Each row is a point on a landscape with many valleys, with its height.
From any point a ball rolls to the lowest of the 2 points nearest to it. It stops when none of these is lower. Distance is the straight distance between rows; heights are no part of it.
zut height 621: [-14  17  13 -15 -25  19 -23 -12  27  16 -14  -3  11  -4   4  33 -14 -27
  45  46]
gifi height 255: [ 27  -2  -1 -26 -30 -21  -6  22 -27 -26  12  -2 -29   3  -6   3 -19  -1
  27 -10]
dafa height 452: [ 21  37   6 -15 -27   7  -4 -26   2 -14  12 -10  -9 -15  28  25 -28  -4
  45  23]
Gipop height 249: [-12  12  33  23   8  36   7  -8  15  37  -6  29  14  21  41   3  38 -10
  -3 -11]
Suke height 192: [  7 -18  -8   7 -42  27 -12  31  20  -2  -2  19  -9  -6   8 -31 -18   5
 -24   2]
mipu height 471: [ 11  -9  14  -9  11 -14  -8  16   7 -18  -9   7  -2  21  -8 -25 -28 -30
   7   3]
pib height 366: [ -6 -21  24  13  -7 -33  20  11  12 -23   9 -42 -46 -17 -17  -3  13  28
 -30  -3]
tifo height 419: [ 28  25  28  -4  13  -9  -2 -11  -4  27   5 -18  39  34  -3  -5   3 -20
  16  17]
Tonan height 482: [ 12 -11 -12  -2  13  -9   0 -23  -8 -39  -2 -28 -31  -7  28  -2 -47  43
   7   6]
zan height 318: [ -3   7   6  28   8   3   9   8   2  32 -37  31  40  12  -8 -12  49  12
   3  -6]
Nuzom height 429: [-12 -16  -9 -20 -61  19 -20  22  -2 -17  21   4 -35 -17   7 -14  14  32
  11   0]
bafak height 310: [ 26   6  -7  36 -51  38   7   8  28  18  -5  15  14   7  19 -24   4   9
 -25  -6]
Lop height 351: [-11 -21  38 -18   9   0  -6  27  -4  -8 -26  46  15   9 -10 -27  23 -19
  15  -7]
pilop height 551: [ 19   5 -19  15 -32  20   2   3  -9  -8  48 -40 -21   8   1 -17  19  31
  -6  -7]
Pef height 139: [-29  23 -14  12 -15 -17 -16  16  14 -35 -10   8  -8  -9  13 -13 -12  -7
   7 -25]
Vofib height 388: [  1  15   2   5  16  27 -10 -48  22 -16  18 -30  -9 -23  -3  -6 -35 -13
 -35   2]
mis height 498: [-27 -26  11  24  -3 -10   8   3  19  -3 -22 -12 -21  -8 -10  11  12   4
 -64 -18]
Mome height 544: [ 18 -26   5 -26  44 -29  11  -6 -30 -26 -31   7   0  -3 -33   1 -21 -10
   2   0]
nobig height 664: [-12   3   9 -34  13  -5  -4 -16  41  -2 -26  -7  -4  -9  -1  46 -28 -24
  31  35]
tet height 559: [ 23  32   0  18 -16 -20   8  -9 -17  -1   9 -19   4  -4 -11  -5  -6   2
  38   8]
Kufir height 775: [ 49  37  -4  -3   1 -28  10 -19 -42  31  -8 -11  12   4  24  31 -11 -13
  18  -5]
Bize height 346: [ -6 -13  -2 -29 -25  -4 -13  27  -8 -41  17   1 -39  -8   7 -16 -19  18
  15  -6]
fofas height 526: [ 31 -22 -27 -19   1  30 -12   2  19 -26  16   7 -26  -1 -14 -23 -39  11
  -4  -3]
Kovop height 202: [-35 -42   0 -11 -16   4  -6  27  16 -24  -8  16 -22 -22  -2   0 -21   3
 -46   6]
Tapef height 573: [  1  24   9   0 -18  -2  -2 -14  20  34  12 -31   5   4   1  45   8 -10
  31  39]
Mokof height 746: [ 25  33  21 -21  43 -21  27 -15   2  32 -22  24  18 -12   8  17 -10 -13
  56  12]
zezo height 512: [  9  33  -8  18   5 -16  18   7  -4   0  -4  13   1 -28 -19 -24  -3   3
  54   2]
volu height 572: [ 42 -36 -16  -9 -13  23 -10  -1   1  16  17  10 -21  31 -18  -3 -21   7
   8 -13]
Tez height 396: [  7  30  -2  31 -41  25  -3  -1  24  14  28 -17  17  -3  23 -18  11   5
 -20   6]
bova height 380: [-11  36   4   3 -23   8 -10 -24  30 -28  11   0   3 -11  29   4 -22 -11
  31  10]
tifu height 700: [ 22  29   0 -35   7 -14   2 -23   5   4 -33   3  11 -29  11  60 -33 -17
  42  28]
leko height 818: [  9 -30   6   8 -21  37  12  30  -3  40   5  22   1  15  -3 -17  33  -8
 -48  -2]
kuzo height 261: [  5  -6   8  -8  22 -44  22   9  -8 -43  -3 -32 -34 -13 -19   8 -10   4
 -17   0]
Fid height 629: [-21   3  10  12  31  10 -17 -30  12  12 -30  31  25   7   9   3  -2  -4
  47   8]
zuro height 606: [ 28  -4 -11  11   7  10 -23  -7  -5  33  24 -12  -5  46  -7   3  -7   6
   7 -16]
disor height 438: [-23 -39   1  -7 -26  -9 -20  29  -5  13   4  31 -14   7  -5  13   5  -4
   7  -7]
rur height 560: [-32 -14  -9  31   1  -7   3  -6  29 -37 -14 -14 -16 -13  12   1  -5  26
 -41 -12]
kikab height 642: [ -9 -22   0  10  14   1 -12  12  -8  30  19 -19  10  41  -7   0  24   5
 -23 -18]
nugal height 519: [ 18  45  -1   8 -18  -3  16 -31 -12  12  22 -34   1  -5  14  23   4  -3
  28  22]
pap height 839: [ 22 -24 -22 -10 -24  31 -14  36  22  40  32  16 -20   1 -18 -13  24   1
 -37 -14]
tuguz height 678: [-20 -14  -1  -1  45  24 -18   1 -13   2  23 -16  27  36   4  -6  25   5
 -46  -6]
komu height 756: [-20 -34 -37   2   9  24  16  27  -6 -17  27 -16   1   1  -6 -14   6  -2
 -48  11]
nefiv height 36: [-12 -25  -3  -1 -18  24   5  39  15  -3 -35  34  -7 -12  12 -15 -33   4
 -52   2]
roze height 495: [  9 -35  13  -3  44  -3  15 -27 -21 -23 -15 -11 -16   6 -36  14 -11 -19
 -19  -6]
nebof height 749: [ 34  20 -11   1  21 -25  25 -21 -39  19   9 -30  13  24  -1  28  13  -9
  -4  -1]
vini height 716: [-15  -7 -15   5  14  42 -13   7  -2  20   4 -10  41  20   2 -17  18   0
 -71  -5]
zeki height 726: [ 24  32  -2 -30  38 -29  21 -19   5   6 -31  18  24 -36   3  33 -34 -10
  33   4]
baz height 131: [-12 -26  23   3  -1  29 -15  13 -20  12   1  24  24  30  -7   3  68  16
 -35 -17]
merap height 248: [ -6 -30  14 -12 -21  19 -11  19   3   6 -29  47  25  32   0  12  40   0
 -21 -28]
Sek height 659: [ -2   0  36  10  20  10  -5 -29  11  41  -8  19  20  17  13  12  15  -8
  46  37]
vebo height 37: [  4   5  -4   4  15  45 -22  -7  35  38  -2  46  -3   0  27 -23  -5 -10
 -15 -23]
Kas height 538: [ -8 -40 -10 -11 -40   5  -1   4 -16  22  38   1   3  12 -33  16  25  -6
   0  23]
buz height 377: [ 24  17  15   4  20 -37  20 -23 -17 -28  -7 -49 -26 -23  13  11 -12  29
 -25   1]
Numat height 584: [  8 -12  -4 -19  38 -22  -6   1  -5 -13 -32  22  24  -7 -42  -8 -11  -8
  34  -6]
tuzu height 714: [ -8 -15 -27   1   4  -8  21  19 -30 -14  32 -47  -6  14 -15   5   3   9
 -27  15]
mato height 259: [ 35  33 -12 -26   5 -39  14   4 -32 -33 -23  -2  -9 -37  12  -2 -26  17
  33 -14]
gozo height 158: [  5   0  26  14  15  51 -12   4   7  46   7  38  -5  18  27 -20  31   3
 -21 -25]
narol height 456: [  0   3 -12  25 -18 -19   6  35   8  -2 -10  16   5 -10 -21 -16  20   3
  29   0]
Bunu height 395: [-41  31   6   1  10  10  -3 -30   8 -35  17 -31 -31 -31  33 -10 -15  12
 -17  -8]
mifed height 107: [ 21   3  -3 -16   8 -32  23  15 -26 -44  -9  -8 -28 -15   9   0 -34  -3
  12  -5]
koz height 763: [ 30  28   8  -2  26 -15  32 -31  -8  43  -3   2  19   0  -8  28  11  -5
  45  24]
gevu height 280: [-41   5 -17  -9 -16 -34  -9  44   1 -26 -31  27   4 -25 -14  -1   1  -3
   0 -16]
vop height 372: [ 30  61 -15 -16   2 -45  11  -6 -12  12   2  -8   1 -38   7  14 -14  21
  46 -18]
pemal height 496: [ -4  -3 -12  21 -56  25  -4  13  -5 -14  21  -9 -13  -2  11 -23  27  34
   5 -11]
Ribap height 489: [-31 -37  -2 -13 -40 -16  -2  14 -10  35  17  35  10   8 -12  23  34  -7
   6  11]
roza height 365: [-46 -20 -13 -26 -39 -40 -13  26  -2 -11 -11  37  -7 -22 -14  15  -1  -5
  12   4]
Sadu height 439: [-12 -29  29  14 -38 -14   0  11  24   3   5 -17 -31 -16 -14  11  25  12
 -46  -6]
Sem height 550: [  0 -17   8   9  43  -1  -3 -36 -15 -12 -15 -16  -1   4  -2   2 -47  -3
  -7   7]
dola height 748: [-45  14 -21   2  63  -8  -2 -17 -19   5   5 -18  36  12   0   6  11 -13
  -2  13]
zoso height 792: [ -6  -8 -13  23 -18  28  25  30  -3   5  21  -6  -3   2   1 -13  29 -18
 -59   0]
Nis height 428: [-27 -45  16 -14  17 -11   8 -17  -4 -26  -8  -5  -3   0 -43  13  15 -22
 -31   0]
togen height 469: [ 16   6 -20  -3  10  40  -6 -28  21 -34  16 -10 -27 -30   4 -28 -38  17
  -8   1]
solu height 392: [-10  15 -13  45 -18 -12   3   2  18  14 -34  28  31  -2   1  -8  17   3
  23  -4]
kuf height 715: [-12  22  -6   2  41 -21  21  -5 -17  13  18 -38  23  18 -10   0  18 -12
  -4   4]
kezo height 457: [-56 -17  -7 -33 -39 -37   6  14  12 -36  -5  23   3 -54   4  16  -1  21
 -10  24]
nep height 179: [-11   5 -12  12   1  37 -12 -10  37  -1  -8  26   2  -5  24 -19 -35 -25
 -28 -14]
tizu height 724: [-33   8   1  21  30  36   9 -33  -6  30  11  -9  35  10  16   9  29 -16
 -24  20]
kuzur height 237: [ -1  -9  34  17  18  15 -10   0 -22  14  -7  19  28  18 -14 -13  56  17
   3  -3]
Zeva height 677: [ -9  -9 -21  16   5 -24  10  22 -18   9  21 -29   3  23 -28   1  28  -2
 -10  -6]
dum height 593: [-12 -15  -5  22  25  12 -16 -22  -6   3 -20   9   5   9  -5  -9 -35  -6
  28   9]
kan height 601: [ 37  28  -7  -4 -40   6 -14  -9  -6  -6  36 -35  -2  15  21 -11 -14  30
  11  -6]
likiz height 688: [-27   8  27   6  26  20  -8 -29   3  45   3  -5  22  10  13  27  47 -12
  17  27]
zoli height 497: [ 38  13 -18  -2  11 -39  17   9 -33  14  -7  13 -11  11 -20  23   7   4
  36 -29]
vov height 414: [ -1 -21  20  -6   7  22 -14  16  10  -8 -12  31   4  27  11 -31  -4 -23
  -6 -17]
bavi height 291: [-16 -12  -6   7  21  30 -15 -18  20 -17  -4   0  -4 -11  -5 -14 -30 -19
 -46 -14]
sezu height 425: [ 18  -4   0 -19  -5   3  -8  13 -15 -37   8 -22 -39  -1  30 -25 -30  48
  25  -3]
Dema height 338: [-33 -37 -14  -7   7 -18   2   7  -3 -36 -12   6 -14 -20 -30   5  -6  -9
 -11   9]
vubag height 276: [-21  30  -4   1  -8  -4 -10  -8  18 -48   2 -11 -16 -16  37 -24 -27   7
  16  -9]
lub height 357: [  1  14  18  20  -8   9  -6  -6  13  32  10 -15  31  18   9 -13  14 -21
   0   9]
tiru height 447: [ 28  47 -21  -7  20 -33  23  -3 -13  27   8  -9   7  -9 -21  10  19   2
  33 -32]
kodu height 472: [ 39  20  19 -20  10 -35  -6   8 -17   6 -14   1  15  24  -6  -6 -17 -23
  25  -9]

Where does a ball stop that starts at each point below?
Mokof => nugal
zuro => vebo
likiz => nefiv
leko => kikab
tet => baz
Mome => nefiv
kan => mifed

Call two points neighbours if one is among the 2 nearest of the other. Go from one point of each pair to the other, from neighbour to neighbour, staying as low as possible. Name the highest point that can't be avoided.
mifed / nefiv => zoli
vebo / Pef => Bunu
nefiv / lub => Tez
